Points on a hilly landscape, in no order, each with its height.
From any point a ball takes the steepest step (drop divided by distance) to one of its 2 nearest points. It stops when none of these is lower. Distance is the straight distance between rows; heights are no part of it.
q48: [ 19  -2 -10   0  29   4 -11  41  15  42  13   7  30 -13  -5 -16 -11  47
   0  -3  21 -18 -21  -3  17 -16  -6   0 -35 -31 -19  -3 -24 -13 -34  40
  40  16  -4  44  29  29 -15 -23 -23  13  10]  (h 2.59)
q545: [-14 -21   1   0  16 -46  12   6 -15 -16  31  41  18  39  16   5  16 -29
  31 -11   7  52 -21  10 -16 -22 -40  26   9 -13   5  14 -21  16  -1 -17
 -82 -63  -6 -52  10  -4   6   9  21 -10  16]  (h 3.34)
q703: [ -1 -24   4  27 -14  16  -2  20 -41   7   1 -28 -49   0 -58 -11  33  -1
 -11 -16  24  33 -15  41 -27 -38 -16 -25  29  11 -15  50  17 -11  -6 -15
 -19   5 -40 -24  27  74 -16 -13  43  -2   0]  (h 5.26)
q994: [ 31 -28  37  28  -8 -26  -9  14 -40  29  -7 -20 -35  26   4  14  -9  17
  -7   7   8  50 -27  13   8 -10 -31 -10  -1  -5 -14  33 -15  22 -14  10
   1 -18 -36   4  -3  63  22 -57  27  10 -17]  (h 8.63)
q411: [  1   3 -12 -14   4 -48   8   7  20  -5  33  10  34   8  12 -15  -3 -10
   4 -10  11  14   5   4 -14   5   5   3  -2 -24   5   0 -25   5  24   6
 -51  27   7  -3  -7 -14 -10   5  -8  -9   2]  (h 1.62)
q692: [-13   1  -4 -23  -1 -16  15   5  67 -17  39  -3  28  18   7 -14 -24 -22
  -6  38  10  -5  22  -7  30 -48  11   1  -4 -12  21   9 -57  20 -16  65
 -16 -19  22  11  -2 -35 -23 -14 -44   3   3]  (h 8.02)
q49: [ -4  -4  19   0 -24  16 -12  -6 -63  15  -4  -3 -32   7 -43 -32  16 -65
 -16   3 -18   5   2  38 -33  25  46 -22   6  -4   7  42  32  20  -4 -13
 -26  -8  -6 -53  -1  37  -6   7  71  -2  15]  (h 3.65)
q358: [ -8  30  24   9  -3  21  -3  13 -17  -7  -7   3  -6  -2  19  -9  29 -15
  -8 -53 -22 -18 -27  17 -53  33  23  -5  10  -3 -12 -12  34  13  33 -25
 -18  18  20 -36 -22 -12 -12  42  39  26  -3]  (h 3.66)
q45: [ 14  33  52  28  32  16  -3 -28  -5 -15 -41  13   8   0  25  36  12   7
  -6   1 -54 -35 -22 -48 -13  35 -30  48  15  -5  20 -57  19   0  19 -30
   9 -52  21  14 -23 -13  38  -6  -6  14   3]  (h 6.26)
q793: [-41  37  31   5 -29  13   3 -18  34 -44   4 -27  -6   8  11 -20  47 -32
 -33 -59 -32 -37  17   0 -17 -20  16 -27  31  33   7 -23 -10  -1  11  -4
  15  22  54 -16 -20 -27  -1  58 -24  42 -10]  (h 3.64)
q448: [ 21 -18  -8  -9  12 -38 -14  34 -12  17  31  11  12   3  -8 -18  18  23
  27 -17  17  34 -39  21 -31 -14 -23  12   4 -23  -7  33  -2 -15 -19   4
 -71   9 -40 -38  43  29 -43   1  27 -18   4]  (h 4.67)
q534: [ 12 -20  52  27 -13 -11   2  15 -35  14   2 -36 -29  46   8 -10  14   0
 -13 -21   9  48 -36  33 -15 -42 -32 -15   9   8 -26  40 -31  37 -23  16
 -18 -30 -30 -24   9  43   3 -37  51   4 -16]  (h 8.74)
q320: [-17  12  11 -18 -40   6  24 -20  13 -28  18 -57  -6  22  23   5 -18 -40
 -20 -33 -14  -7   8  25 -14   3  41 -40   2  40 -19  -4 -10  34  -2  -4
  10  47  23 -20 -28 -72  -5   3  18   5 -45]  (h 2.17)
q407: [ 14 -19 -17  33  36  -5 -15 -11 -24  46 -15  52  -5 -33 -24  27 -12  58
  23  26  15  -3  -6 -27  47  15 -43  17  -9 -24  -6   2   4 -29   1   0
  43 -27 -23  52  12  44   8 -20 -48  18   2]  (h 1.96)
q126: [ 52  -7  18 -28  11 -33  20  18 -13  20  19 -12  29   8  53 -27 -35 -11
  15 -18  -3  10  -5  13 -21  52  31  -6 -37 -45  -7  17 -11  41   0  28
 -31  40 -12  -1 -26 -16  -1 -17  19 -23 -35]  (h 6.68)
q329: [ 21  19  72  37  17  -1   4 -15  -2  -2 -27  -2  -5  26  39  26   6 -10
 -17 -11 -36  -5 -20 -26 -10  -4 -38  24  11   8   8 -19 -14  21  11   5
  16 -50  16  21 -20   6  49 -29  10  19  -1]  (h 5.83)
q646: [  6 -26  20  11 -33 -17  -8 -12 -67   8  -7   9 -39  10 -49 -46  22 -72
 -23  19   3  15  29  28 -15  17  19 -32   7  11   4  46  14  10  11  -2
  -4 -18  -9 -31   6  60  15  -1  48   2  15]  (h 3.14)
q199: [-16  -2  -1  -5  -5 -26  21   7   6 -14  21   7  14  41  49  12   4 -17
  24 -23   1  53 -24  24 -24 -19 -26  11  11  18   1  -1 -15  20  -6 -22
 -67 -25  -7 -43  15 -25  -7   6  24 -17 -16]  (h 3.89)
q889: [-16  20 -23 -14  28  -8 -10 -10  15  -7   1  44  45  -9 -40 -16  21 -14
   3  22  14 -26  19 -42 -14  12 -10  32  16 -40  27 -18  13 -51  22  -6
 -27   5  23   4   2   5  -6  33 -22  -5  49]  (h 4.09)
q420: [-47 -10   8   4 -31 -25   7 -46   1 -31  27  32 -10  39  -2  -3  18 -68
   1  14 -10  24  47   1   8 -27  -6  -9  37  50  24  13 -19   6  -3 -13
 -25 -54  26 -32  -5 -12  21  20  19 -13  10]  (h 7.12)
q577: [  8   0  33  43  37  -1 -11  10 -42   0 -36   8 -26   5 -16  32   5  22
   1   1 -14  35 -32 -25   4 -12 -54  20  32  -4  13   0  -1 -15  14 -29
  -5 -61 -12   6 -16  61  42 -34  -7  18  -4]  (h 8.34)
q880: [  9  -3 -20   1 -44  -9  -2  -1 -11  -6 -28  -5 -31 -57  -3  -2 -21   1
 -17  11  30 -33  16 -22  35  43  12 -35  -9   2  -3   6  24   8  34  21
  69  58  12  62 -12  -8  -1   2 -29   4 -17]  (h 8.86)
q469: [ 18 -14  25  17  -4  18  -3 -33 -16   9 -16  22 -27 -13  41  38 -30  21
   2  42 -29 -18   0 -34  46  40   6  28 -23  11  10 -13  10  33  10  -2
  69 -35 -17  45 -12 -25  39 -37 -21 -15 -11]  (h 8.71)
q662: [  3 -10 -44 -24  20 -47   3 -15  15   6  13  58  46  -5 -16  -7   3  -3
  22  17  33   6  16 -24  -2  25 -12  22   4 -44  22  -7   7 -36  30   2
 -50  19  -7   0  -4   8  -6  27 -18 -25  24]  (h 4.59)
q355: [ 51  11  51   7  28 -28 -10  23 -38  46  -2  22  18  11   7 -32   5 -13
 -19 -21   6  -4 -17  -7 -22  36 -24  21 -13 -51  -8  14   6  13  -2  10
 -16   5   9  10 -13  24  12 -15  18  22   9]  (h 7.11)
q702: [-18   6  -8 -23  -6  -9  27 -15  61 -36  36   2  28  29  45   7 -27 -16
  19  16  -9   7  15   2  18 -28   4  11   3  -1  30 -25 -54  16 -12  20
 -20 -37  24  -1 -10 -61   4  -5 -23 -16 -13]  (h 7.80)
q265: [-12  -3 -12  19   6  26  -3  23 -10  -3 -11 -15 -22  -4 -48  13  41  23
  15 -39  12  28 -29  21 -44 -67 -34 -11  21  17 -14  17  23 -40 -16 -39
 -36  -7 -36 -24  27  51 -25  10  27   3   5]  (h 5.71)
q902: [ -7 -21  -7  30  11  -7 -35 -22 -38  14 -36  49 -39 -29 -65   7  22   1
 -12  35  11  -3  43  -4  25   8 -20  -4  23  12   9  30  29 -25  27  -2
  68 -20 -26  31   1  59  17  -5 -32  15  20]  (h 2.67)
q430: [ -7 -33 -41 -21 -26 -26   1  -5  26  -1  16   0 -12 -25 -32 -23 -11  -7
  -4  32  40  -4  51  21  36  -7  26 -30 -16   7   0  42 -16  16  -5  45
  22  47   1  20  10  -2 -35  -6 -17  -3   2]  (h 2.36)
q616: [-18  -2 -46   1  42  20 -22   3   7   3  -6  40  17   3 -40   4  22   4
  33   4   8  27 -18  -6 -26 -16 -43  24  18   2  22  -2  16 -66   7 -39
 -47 -30 -25 -27  23  31 -10  15  -8 -19  28]  (h 5.49)
q907: [  7  20  -3  27  16  38  -9  21  11   5 -24 -14  -3   3  -1  33   8  39
  11 -19 -21   6 -32  10 -20 -27 -19  19  -6  17 -12 -24   5 -20 -15 -11
  20 -12  -3  12  16   7   5 -17  -6  21   1]  (h 7.86)
q152: [ 16 -33 -10  36  15 -10 -17 -30 -47  27 -25  68 -19 -49 -36  11  -4  20
   5  36  14 -18  18 -26  53  32 -21  15  -5 -11  -4  11  33 -19  22  -5
  65 -15 -34  44  -5  54   4 -12 -51  13  10]  (h 2.24)
q923: [ -4  10  26 -14  21 -14   4  25  30  10  46  12  29  35 -29 -46  35 -31
 -29   5  14 -10   1 -26  -8 -40 -31  16  12 -28   6  18 -46 -17 -19  43
 -18  -5  29  23  31  27  -8   9 -25  31  41]  (h 8.55)
q797: [  8  13 -34   0  26 -10  27  17   7  14   1  13  37 -48  15  14 -47  56
  -1   8  30 -32 -24 -23  21  16   5  14 -24 -48   1 -63  -6 -22   9  32
  15  51  10  30 -27 -19  -9  22 -53  -8  -5]  (h 3.35)
q890: [-39  -9  10  -8 -16 -30  18 -39  30 -47  23  26  11  34  42   7   6 -55
   7  -3 -20  11  38 -16  15 -12   0   5  15  19  38 -24 -11  15   6  -5
 -35 -38  39 -24 -21 -57  23  25  -4 -10  -7]  (h 7.50)
q386: [ -6  -1 -26   9 -18   5 -13 -20   6 -12  -8   5 -19  -9 -10  34  -9  15
   2  18   3  -6   9   7  29   1   3  -2  -1  29   6  -7   2   4  11  -6
  40  10   2  25   1 -15   5  -9  -3  -5  -2]  (h 8.37)
q787: [  8  -1  -3  27   3 -17 -25 -12 -19   2 -26  24 -29 -24 -49   9  22   0
 -20   8  16  22  17  -2  -2   1 -35 -10  25  10  11  25  24 -29  29 -26
  14   2 -15   3  -6  66  25  -1   3   9  13]  (h 3.29)
q362: [ 13  -9 -14  -4  43   5  -5  27 -12  24  13  32  18  -9 -13 -10  26  26
  35 -17   0  29 -47  -4 -34 -16 -28  34   1 -26   2  14  23 -43  -5 -31
 -75 -17 -42 -49  29  36 -26  10  16 -16  35]  (h 5.02)
q520: [ 23  21  18 -20 -13  -4  -5  14 -17  -8 -20 -19  -2 -20  26 -36  22 -30
 -15 -34  -6 -33   2  30 -43  64  33 -24  -4 -27 -12   1  40  19  27 -10
  -2  63  22  -7 -39  -4  -8  38  26  10 -26]  (h 2.95)
q532: [  5  28  13 -17  13  42   0  33  63  -6   4 -51  11   8  16 -17 -18  29
  -5   5 -20 -40   2   4   8 -22  33  -5 -29  -5 -16 -22 -30   3 -33  45
  28   0  18  10   4 -45 -17  -1 -27   9  -2]  (h 3.53)
q915: [  0  -4  43  16  -9 -24   3  18   4   9  31 -10   9  62  19 -16  24 -18
  -8 -14 -15  49 -19  13  -1 -43 -34   3   5  10 -16  19 -43  28 -28  23
 -31 -44   1 -16  24  22  13 -15  29  16   3]  (h 8.93)
q443: [ -9 -14  12   7  22 -61   3  -1 -24 -12   7  61  30  46   7  20  22 -45
  18  -1   7  42 -10 -22  -2   0 -68  31  15 -17  26   8  -2  21  25 -19
 -69 -54  10 -33  -5   2  30   0  -3  -2  21]  (h 2.66)
q518: [-22  34  14  -8  10  40   6 -22  49 -25   2  10   5  14  30  32  -4   7
   6  44 -48 -19   8 -48  25 -20 -11  51  10   4  23 -51 -27  -9   2  -9
  25 -67  24  34  13 -49   9  19 -36  -8  12]  (h 4.17)
q553: [ 24 -23  28  32  13  -2 -18  13 -37  33 -29  -7 -36  -1 -11  32 -14  43
  -5   9  10  32 -36  -9  23 -17 -49  -5  -1   0  -1  23 -15   1  -6   9
  34 -32 -38  35  -6  61  35 -53 -12  21 -11]  (h 8.53)
q574: [ 12  26 -22 -27  22 -14   6  46  -3   0  -4  -9  47 -47   0 -41   8  32
 -21 -34  30 -38  -9   1 -17  34  11  -5  -9 -69 -18 -18  21 -35  14  17
   5  81  -3   5 -11  16 -23  59 -18  11   8]  (h 4.13)
q490: [ 16 -25   6 -28 -43 -13 -25 -11 -25  26  -4  -4 -27  -1 -40 -49  17 -76
 -25  26   5 -12  58   8   1  34  47 -39 -11   3   4  45  16  29   6  20
  19   6  -1   9   3  34  -1  11  22 -15   5]  (h 2.55)
q361: [ 39  12  45  19  55  16 -26  34 -26  59   7  17  21  15  -7 -20  21  11
  -4  -9 -10 -12 -15 -15 -16   3 -29  19 -10 -30  -3  16  -6 -14 -34   5
  11 -30  -3   5  24  60  11 -22   0  21  26]  (h 7.38)
q660: [  8   7 -51 -12   6  35 -17  13  -3   5 -16  -4   5 -46 -38 -13   2  45
   8 -12  10 -32  20  13   1  15  43 -28 -26  -2 -24  -4  46 -35 -13  -6
  26  58  -1 -11  28  25 -22  15  -3  -5  11]  (h 2.40)
q387: [-18 -13 -28   3 -14  26   5 -18  -9 -13  -3  -5 -16   7 -26  33  -3   0
  25  15  -2  42  -3  17  -3 -26   8  -2  16  43   3   5   2 -22 -17 -37
 -19 -45 -18 -21  24  14   4 -18  22 -21   4]  (h 6.32)
q18: [-12  31  38  -7   9  23   2  -5  63 -17   7 -11  14  28  16 -11   9 -16
 -22   9 -34 -34  10 -41   4 -32 -14  33   9  14  11 -23 -45   8 -26  20
  20 -43  41  33  14 -25   4   8 -36  19  21]  (h 4.77)
q36: [ -6 -22 -27  -1 -24   0  -4  -1 -11  17   1 -44 -34  -7 -11  38 -21  50
  20   6  32  45 -31  32  26 -37 -10 -17  -1  32 -18  30  -6  18 -32 -16
  12  12 -44  17  32  -1 -18 -54  19 -13 -16]  (h 5.10)
q810: [ 12  21  24  15  32  30 -16  30   2  23   1 -17   1  22 -13  -2  12  31
   4 -16 -12   6 -33  12 -22 -33 -32  15   1  -3  -9  11 -11 -19 -42  -3
   4 -27  -8   5  33  51   8 -14   2  21  16]  (h 7.60)
q745: [ 57 -16  28 -13  35 -44  -3  21 -30  43   7  23  38  -5  48 -14 -28   4
  10 -13  -9   1 -12  -2 -18  60   5  23 -30 -63  -1   4  -9  30   6  17
 -25  19  -4   3 -28   6   7 -16  11  -6 -14]  (h 6.86)
q377: [ -3 -22 -62 -17 -13 -10  -1   7  13   8  22   4   9 -14 -28  -1   3  34
  20 -17  27  33   6  28 -13 -12  20 -22  -9   1  -9  28  15 -19  -3 -16
 -36  62 -38 -20  38  17 -40   0  10 -26   1]  (h 4.31)
q926: [ 15 -18 -13   4 -32   2  13  15  19  25   2 -60 -20  21  15  41 -21  25
   2   3  16  45 -29  30  33 -43  -9 -24  -3  46 -33  26 -34  41 -43  -7
  30   0 -24  25  22 -27 -26 -50  20   4 -25]  (h 4.84)
q134: [ 31  10  43  -2 -12 -24  21  10  -6   3  12 -42   4  23  58  -5 -16   5
   1 -41  -1   4 -32  20 -27  41   3 -10 -12 -21 -25  -8 -16  51  20  25
  -2  44   4  17 -28 -31   0 -15  12  11 -50]  (h 6.46)
q250: [  9 -33 -32   8 -11 -37 -10  -7 -37   6 -16  25 -26 -32 -44  21  -2  15
   6   1  43  24  15  12   3  32 -15 -15  14   0  13  36  26 -11  24 -28
  -3  42 -29   0  -6  50  15  -8   6  -2 -11]  (h 3.79)
q648: [ 22  -2   7  16  37  17 -13 -30 -37  14 -28  26 -15 -30 -14  27 -22  18
  -7  16 -25  -5   5 -19  -1  34   2  25  -2  -2  10 -22  31 -18   9 -38
   7 -31 -11   2 -12  22  27 -11  -1 -10   1]  (h 7.18)
q736: [-32 -18 -14   2  -8   4   8 -24   5 -20  11  20 -12  43  -1   7  13 -29
  11  38  -8  54  24   9  15 -37 -13   7  14  54  16  17 -17  -3  -9 -23
 -23 -68 -10 -19  22  -2  22  -7  26 -17   9]  (h 6.71)
q768: [  2  -9  15   1  29 -26   0 -22  -2  -5   3  58  31  44  -4  21   3 -34
  10  31  -6  21   2 -37   7  -2 -49  52  20  -8  30   1  -8   4   0 -12
 -36 -71  14  -6  -1  16  30  -9 -18   3  33]  (h 1.87)
q298: [ 31  15  22 -14   4  35  14  32  33  15  17 -76  13  33  23 -19  -6  17
  -7 -27 -14 -18  -8  25 -10 -12  40 -26 -45  17 -39  10 -12  25 -36  37
  28  29   3  -2   4 -37 -28 -22   0  30  -9]  (h 4.05)
q271: [  7 -25   9  24  31  16   4 -19 -63  -5 -39  25 -29 -18  -3  57 -29  13
  19  21 -21  17 -16 -13  -2  26  -1  18  10   1  22 -13  47 -11  31 -69
 -17 -48 -15 -15 -46  26  45 -27  15 -25 -17]  (h 7.45)
q609: [-20 -21 -66 -29   6  15  16   3  36   0  12  -9  21   3   2   2   6  29
  46  -7  11  37  -9  26 -19 -29  16   0 -18   9 -10   4  -7 -31 -12 -10
 -59  19 -37 -32  43 -20 -47   2  18 -35   5]  (h 4.63)
q218: [ -1   3 -29 -12  32   8   4  -2  26   5  10  19  35   9  22  31 -31  29
  39  16 -10  24 -13 -14   4   3  -4  27 -11  -4  11 -24 -13 -14  -9  -9
 -22 -27   0   3  20 -22  10 -16 -13 -22   2]  (h 2.98)
q47: [ 23   8  73  10  -6 -23  14  -4  12  -3  -2 -25   3  43  62   5 -10 -23
 -22 -30 -30   0 -22  -4  -8   3 -22   1   5  -1 -12 -13 -30  44   9  29
  10 -14  17  30 -26 -17  32 -25  10  18 -25]  (h 6.19)
q41: [  5 -38 -46   9 -15 -21  -3   7  -7  31  -1  -3 -24 -13   3  34 -26  65
  16  23  52  32 -24  13  47  -7  -9 -14 -10   9 -12  22 -14  12 -10  -5
  25  15 -38  27  23  13  -7 -45 -14  -5 -18]  (h 5.27)
q66: [ -4  24 -28 -15   8   1  26  26  47 -14  -1 -24  20 -50  35  -8 -59  27
 -21  22  18 -53   3  -5  22  14  31  -8 -26 -35   7 -55  -5   0  11  42
  15  55  10  17 -49 -55 -15  32 -50  -5  -2]  (h 2.93)
q96: [-23  15 -39 -16  10  28   0 -35  42 -21   1  19  15  10  18  37  -7   2
  41  47 -23  25  10 -13   8 -22   7  25   6  21  34 -32 -11 -26   6 -28
   7 -55  11   1  12 -49   1   8 -22 -27   4]  (h 3.55)
q105: [ -3  34   9 -17  22 -12  -4  23   0  -9  12  23  32 -10 -13 -35  31 -18
 -12 -21  -2 -27   3 -34 -16  25  -9  25   7 -46  11 -22   3 -25  27  -1
 -26  30  31  -1 -12   8  -2  59 -14  26  37]  (h 3.36)
q462: [-36  -2 -41   2 -26  -6  16   0  -1 -28   7   6 -10  -3   6  20  29 -11
  22 -57   2  34 -42  23 -37 -18 -21  -6  27  21 -12  -8  31 -26  24 -44
 -62   9 -24 -64   8 -28 -24  42  28  -8 -14]  (h 4.85)
q191: [ -7  26 -28 -21 -25  -8  28  15  45 -27  -1 -56   9 -30   4 -19 -34  12
 -27 -10  29 -28  11  12   8   4  55 -39 -18 -16 -13  -5   1  12   3  35
   8  76   7   6 -33 -45 -25  32 -30  19 -11]  (h 2.42)
q950: [ -9   6  47   8  -5  -6 -13  28  16  10  35  -4  24  46  -7 -36  42 -30
  -9 -27 -15   9   3   5 -18 -41 -27   8  13  16  -7  22 -49   9 -19  32
 -29 -15  10 -13  26   2  -5  12   9  27  16]  (h 8.91)
q892: [  0 -14   4 -17  30 -28  12 -26  17  -5   3  39  35  38  19  26 -19  -1
  26  49  -7  18   6 -33  22  -3 -26  53  -4 -17  35 -15 -25   3 -11   2
 -35 -54  19  15  12 -24  25 -18 -21 -16  13]  (h 2.50)
q14: [-28  -6  22  14 -30  43  16 -37 -37 -33 -15 -36 -34  16   6  31 -20 -34
 -21  -7 -36   1 -14  17 -22  -1  19  -5  17  40   8 -26   5  20 -18 -34
  20 -41  10 -20 -10 -23  29 -22  56  -9 -25]  (h 5.89)
q806: [ -6  29  67  18   6   5  -7  -9  21 -10  -8   7   5  42   9  12  13 -29
 -27  15 -35 -20  -1 -58  13 -16 -40  46  15   8  20 -21 -30  20  -1   9
  28 -65  27  47   2  -5  31 -13 -22  26  12]  (h 5.34)
q858: [  9  -8  -6   1 -11   0  -3 -28   2 -13  -5  21  -5  -7  35  47 -36   9
  22  36 -20   1  18 -18  37  22  19  19 -14  18  22 -24  -5  19  12  -4
  37 -26  -3  30 -16 -48  24 -18  -8 -17 -14]  (h 8.58)
q192: [ -7  28  -3  -1   0   1  -2  19  22 -15   7 -12  31   0   0 -26  25   8
 -10 -29  -2 -18  11   6 -23  -6   5 -11   4  -9  -6  -7 -18 -10   5  28
  -2  37  19   3  -9  -6 -11  26  -5  14  12]  (h 2.43)
q791: [  2   7 -26  -7   4  46 -46   6 -12  18 -18   2   2 -37 -37 -44  19  22
  -9  13  -4 -51  39  -9  11  43  42 -21 -21   1 -36  -3  51 -32 -12   0
  47  25  14  -6  23  35  -8  26   2  -2  18]  (h 2.81)
q489: [ 15 -20   9  -1 -14 -20 -11  21 -43  26  17  -5 -20   8 -26 -31  25  -3
 -11 -23  14  38 -24  43 -35 -14  -2 -11  10   1 -16  51  13   7 -17  -2
 -58  19 -43 -38  32  44 -35  -6  58  -4  10]  (h 4.96)
q650: [  5   9   9  -7 -27  21  11  20  20  20  10 -82 -15  20  16  10 -22  11
  -8 -22 -10   1 -15  26  13 -26  26 -29 -31  29 -37  12 -20  45 -34  20
  45  34   2  11  13 -47 -13 -46   9  21 -29]  (h 4.42)
q668: [ 10  -7 -27  12  31  -7   3  11  -5  42   4  40  26 -29 -11   0 -10  58
  24  24  44  -3 -17 -14  51  -4 -19  15 -11 -29   3 -12 -22 -23 -19  39
  40  -5  -8  56  20  12 -11 -20 -37   8   9]  (h 2.28)
q709: [-23   3  48  13 -52  13  25 -35   0 -25   1 -39 -28  41  20  -1  -1 -50
 -24 -11 -25   3  17   5  20 -33  -1 -17  14  57   2  -5 -26  30 -10   2
  37 -41  25  -2 -17 -30  27 -12  40   3 -16]  (h 5.30)
q123: [  9  19 -15  -7  33  -4  12  20   1  10 -15   4  38 -63  12 -13 -23  33
  -4 -19  17 -49  -5 -29   3  40  10   8 -22 -68 -19 -58  13 -32  15  22
  15  57  20  34 -20   3  -3  40 -29   1  10]  (h 3.69)
q99: [ -1   6  -5   9  35  28 -15 -45   4  -1 -24  51  17 -22  -1  22  -1  15
   8  40 -30 -24  23 -58  16  43  -4  52  -7  -9  30 -42  34 -28  14 -44
   7 -40   7   6  -8  -2  26  22 -19 -16  19]  (h 6.88)
q426: [  6  -5 -18   5 -16  13   9   5   8  -1 -10   8 -23 -64  20  -3 -31  23
  -5  38  28 -55  22 -17  69  11  27 -15 -19  -6  16 -22   2  23  16  55
  58  22   0  53 -31 -42 -20   2 -54  -2  -9]  (h 8.70)
q255: [-19  16   3 -27  29 -16  14  23  52  -6  38   0  40   4 -20 -34   1 -24
 -20  33  24 -35  19 -20  13 -44 -15  17  11 -32  19   5 -45 -20 -20  60
 -21  12  31  15   3  -1 -19  20 -55  13  37]  (h 8.27)
q904: [ -8 -15  15 -11 -23  13  29 -26 -31 -14  13  -8 -13  37  36  28 -27 -34
  10   0 -21  23  -4  25 -20  16  17   5   0  33   5 -14   2  29 -16 -40
 -30 -38  -6 -39 -14 -35  34 -24  58 -33 -21]  (h 6.29)
q367: [ -9  -6  37  45   2  -2  14   0 -40 -21 -22   5 -35  18   8  27   9  -2
 -15 -21 -18  27 -33   5 -24 -11 -33  -3  26   8   3  -4   8   6  18 -38
 -26 -48  -1 -26 -33  21  35 -17  34   9 -25]  (h 8.05)
q208: [  5 -11 -31 -39 -22  21  -7   7   8  13   2 -49  -7 -37 -12 -29 -31 -12
  -8  25  13 -46  47  12  26  34  74 -40 -48   2 -24  11  21  16 -14  15
  41  53   0  -1  -7 -39 -26   1   0 -18 -13]  (h 1.37)
q939: [-33  14  60  16 -29  -4  12  -7   7 -17  10 -10 -14  32  27 -23  38 -55
 -33 -45 -25 -14  14   2 -17 -28  -8 -15  25  38   0   2 -24  15   4  10
  14 -11  48 -18 -24 -24  19  26  15  31   3]  (h 4.51)
q481: [-10 -21 -56  -2  30  46  -7  -3  -7   6   4  22  -6  -2 -25  18  -2  17
  41  27 -11  38 -18   7 -25 -22   2  15   0  28   0   3  19 -49 -34 -51
 -38 -41 -44 -34  15  29 -14  -9   8 -38  18]  (h 5.95)
q524: [-14   6   4  12  -8   1  14  12 -36  -9   6  17 -17   3  21  10  13  -9
  20 -54  -4  18 -41  19 -58  17  -6   8  18  -2  -3  -2  41  10  21 -30
 -51  15 -14 -53 -16 -20 -21  17  46   5 -11]  (h 4.30)
q310: [-22 -12 -30 -16 -36 -59  23 -17  27 -45  23   1  20   5  22   4  -7 -10
  -3 -20  20  25   8  17   2  -9   0 -24  17  16   7   1 -15  13  38   0
 -39  43  10 -16 -16 -45  -6  15  -5 -15 -34]  (h 1.01)
q141: [  8  16  -3 -31 -11  24  -9  11  22   4 -15 -44   1 -54  27 -59 -24 -11
 -23  15   4 -70  36  -8  19  35  52 -32 -38 -29 -23 -10  25  21 -12  40
  41  40  16   9 -36 -21 -14  11 -31  -9  -8]  (h 1.88)
q974: [ -9  18 -26  -5   3  52 -45  -8  -7   3 -33  25 -15 -43 -30 -19  28  30
 -15  30   8 -63  46 -30  42  16  15  -7   2  -5 -13 -14  43 -42   3   8
  76   9  14  21  22  27  -9  37 -34   5  22]  (h 3.25)
q174: [-13  19   7  -9 -22  55 -31 -14 -29  -4  -6 -23 -27   4 -21 -22  23 -30
 -13   3 -28 -32  24  27 -31  24  54 -18   6  26 -18   8  29  -2 -17 -29
   3   7  18 -48  -1   8  -8  20  56  -6  12]  (h 4.32)
q611: [  3  20 -51 -23 -14  30   9  25  21 -12  -7 -44   9 -37 -24  -2 -13  44
   5 -30  17 -28   3  22   5   8  56 -39 -19  -1 -32 -10  26 -14   8   6
  27  90  13  -6   6 -29 -29  26  -6  -2  -7]  (h 1.86)
q633: [-17   3 -46 -19 -11   6  23   2  36 -20   8 -19  12  15   4  -1  26  20
  35 -45  10  34 -41  27 -39 -53 -10  -4   4  22 -13 -10   3 -39 -12 -16
 -58  27 -29 -47  46 -28 -58  24  11 -13   4]  (h 5.01)
q583: [  3  -8 -16   1 -19  32  -5   4  17   4  -8  -7 -14 -29   3   6 -26  32
  11  38  17 -27   3  -4  47   6  40 -17 -24  19   0  -1  -8  21  -7  37
  61   8   2  38  -3 -43 -21 -21 -28 -10 -14]  (h 8.57)
q476: [  5 -36 -59  -3 -25 -20  -6  -7 -23  17  -6  15 -20 -36 -55   9 -10  25
  15  -3  44  28   2  31  -2   8  -1 -25   9  11  -8  37  22 -20  -1 -27
  -4  61 -39  -1  31  41 -22 -16  13 -26  -2]  (h 4.06)
q209: [ -7  18   7  16 -15  21   5  -5  30 -25 -17 -18 -11   3  19  44  -1  23
   6 -10 -19   8 -18  14  -9 -17  -4  -6  15  35  -5 -28 -13   0   6 -14
  30   6   4  12   6 -19  11 -10   2   2 -18]  (h 8.13)
q35: [-17 -10   5  -4 -58 -52  35 -15   3 -36  12 -26  -8  31  32  18 -18 -41
  -8 -43  13  25  -6  24   0  -1   5 -28  11  23  -4   4 -14  42  30  -9
 -11  35  16 -10 -27 -49   9   5  23   5 -38]  (h 1.55)
q333: [-24 -17 -36 -22 -38   2 -13 -25   6   6   8 -32 -25 -13 -53 -14 -12 -26
  -7  30  24 -24  61  14  30   0  53 -41 -17  37   0  30  19  20  -1  13
  46  33  14  23  17 -29 -30  -1  -3  -8   1]  (h 1.93)
q198: [ 16  26  17 -36  -2  16 -10  14  14 -17 -14 -41  -1 -29  31 -46  12 -29
 -33 -12 -14 -70  25  -4 -15  51  51 -25 -14 -37 -17 -15  33  14  21  14
   9  64  17  -8 -34 -12  -4  55  -5   5 -21]  (h 2.44)
q568: [  7 -26  10  22  -4  -4   6  -5 -73  -3 -31  11 -40  -5 -25  20 -15 -15
  -7   4  -3  29 -11  11 -17  11  -6  -2  25  -6  19  15  23  11  22 -41
 -20 -25 -23 -35 -25  38  39 -25  40 -12  -8]  (h 7.75)
q527: [-15  13 -12  24  14  22 -42 -19 -16  -2 -32  34 -27 -37 -52  -4  33   8
 -17  32   4 -38  37 -31  20  10 -13  12  18   9  10   6  40 -40  13  -6
  73  -3   7  35  23  45   4  31 -41  17  28]  (h 3.26)
q437: [  0  28   4  14  35  19   0 -24   3  -9 -34  29  29  -8  23  51  -6  29
  17   7 -36 -22 -29 -50 -12  32 -18  52   8 -15  27 -64  17 -24  22 -41
  -9 -30  26   7 -14 -24  37   5 -28 -13   7]  (h 6.57)
q294: [ 16 -20 -17 -27 -35 -34 -11  10   1  10  17  -9  -6 -11 -25 -51   5 -34
 -13   3  21  -3  53  22   3  27  38 -35 -17 -11  -5  52  -5  16   4  35
  15  57  -6  14  -3  22 -18 -10   5 -12  -5]  (h 2.10)
q5: [-29  21  10 -13 -32  -1  27 -24  65 -47  17 -53   7   4  32 -26  -1 -34
 -24 -27 -16 -28  25   2  -1 -31  31 -28  25  26   3  -3 -21  13   0   4
  -4  24  35 -34 -39 -75  -4  37 -21  28 -33]  (h 2.82)
q108: [ 19   9  28 -14  24  18 -15   7  18  24  10 -14  17  -1  10 -26 -13  12
 -12  14 -16 -46   9 -19  14  12  20   4 -34 -25 -10  -8 -13   7 -19  41
  28   3  23  30   6  10 -10 -16 -22   0  17]  (h 3.00)

Two balls start at each pair of points below. Name the first point that both come to, or write none.
q271 / q469: q329
q36 / q377: q407
q858 / q426: q386
q915 / q355: q329

Where does a ball stop that starts at each point below?
q420: q448
q14: q310
q41: q407
q568: q768
q806: q768
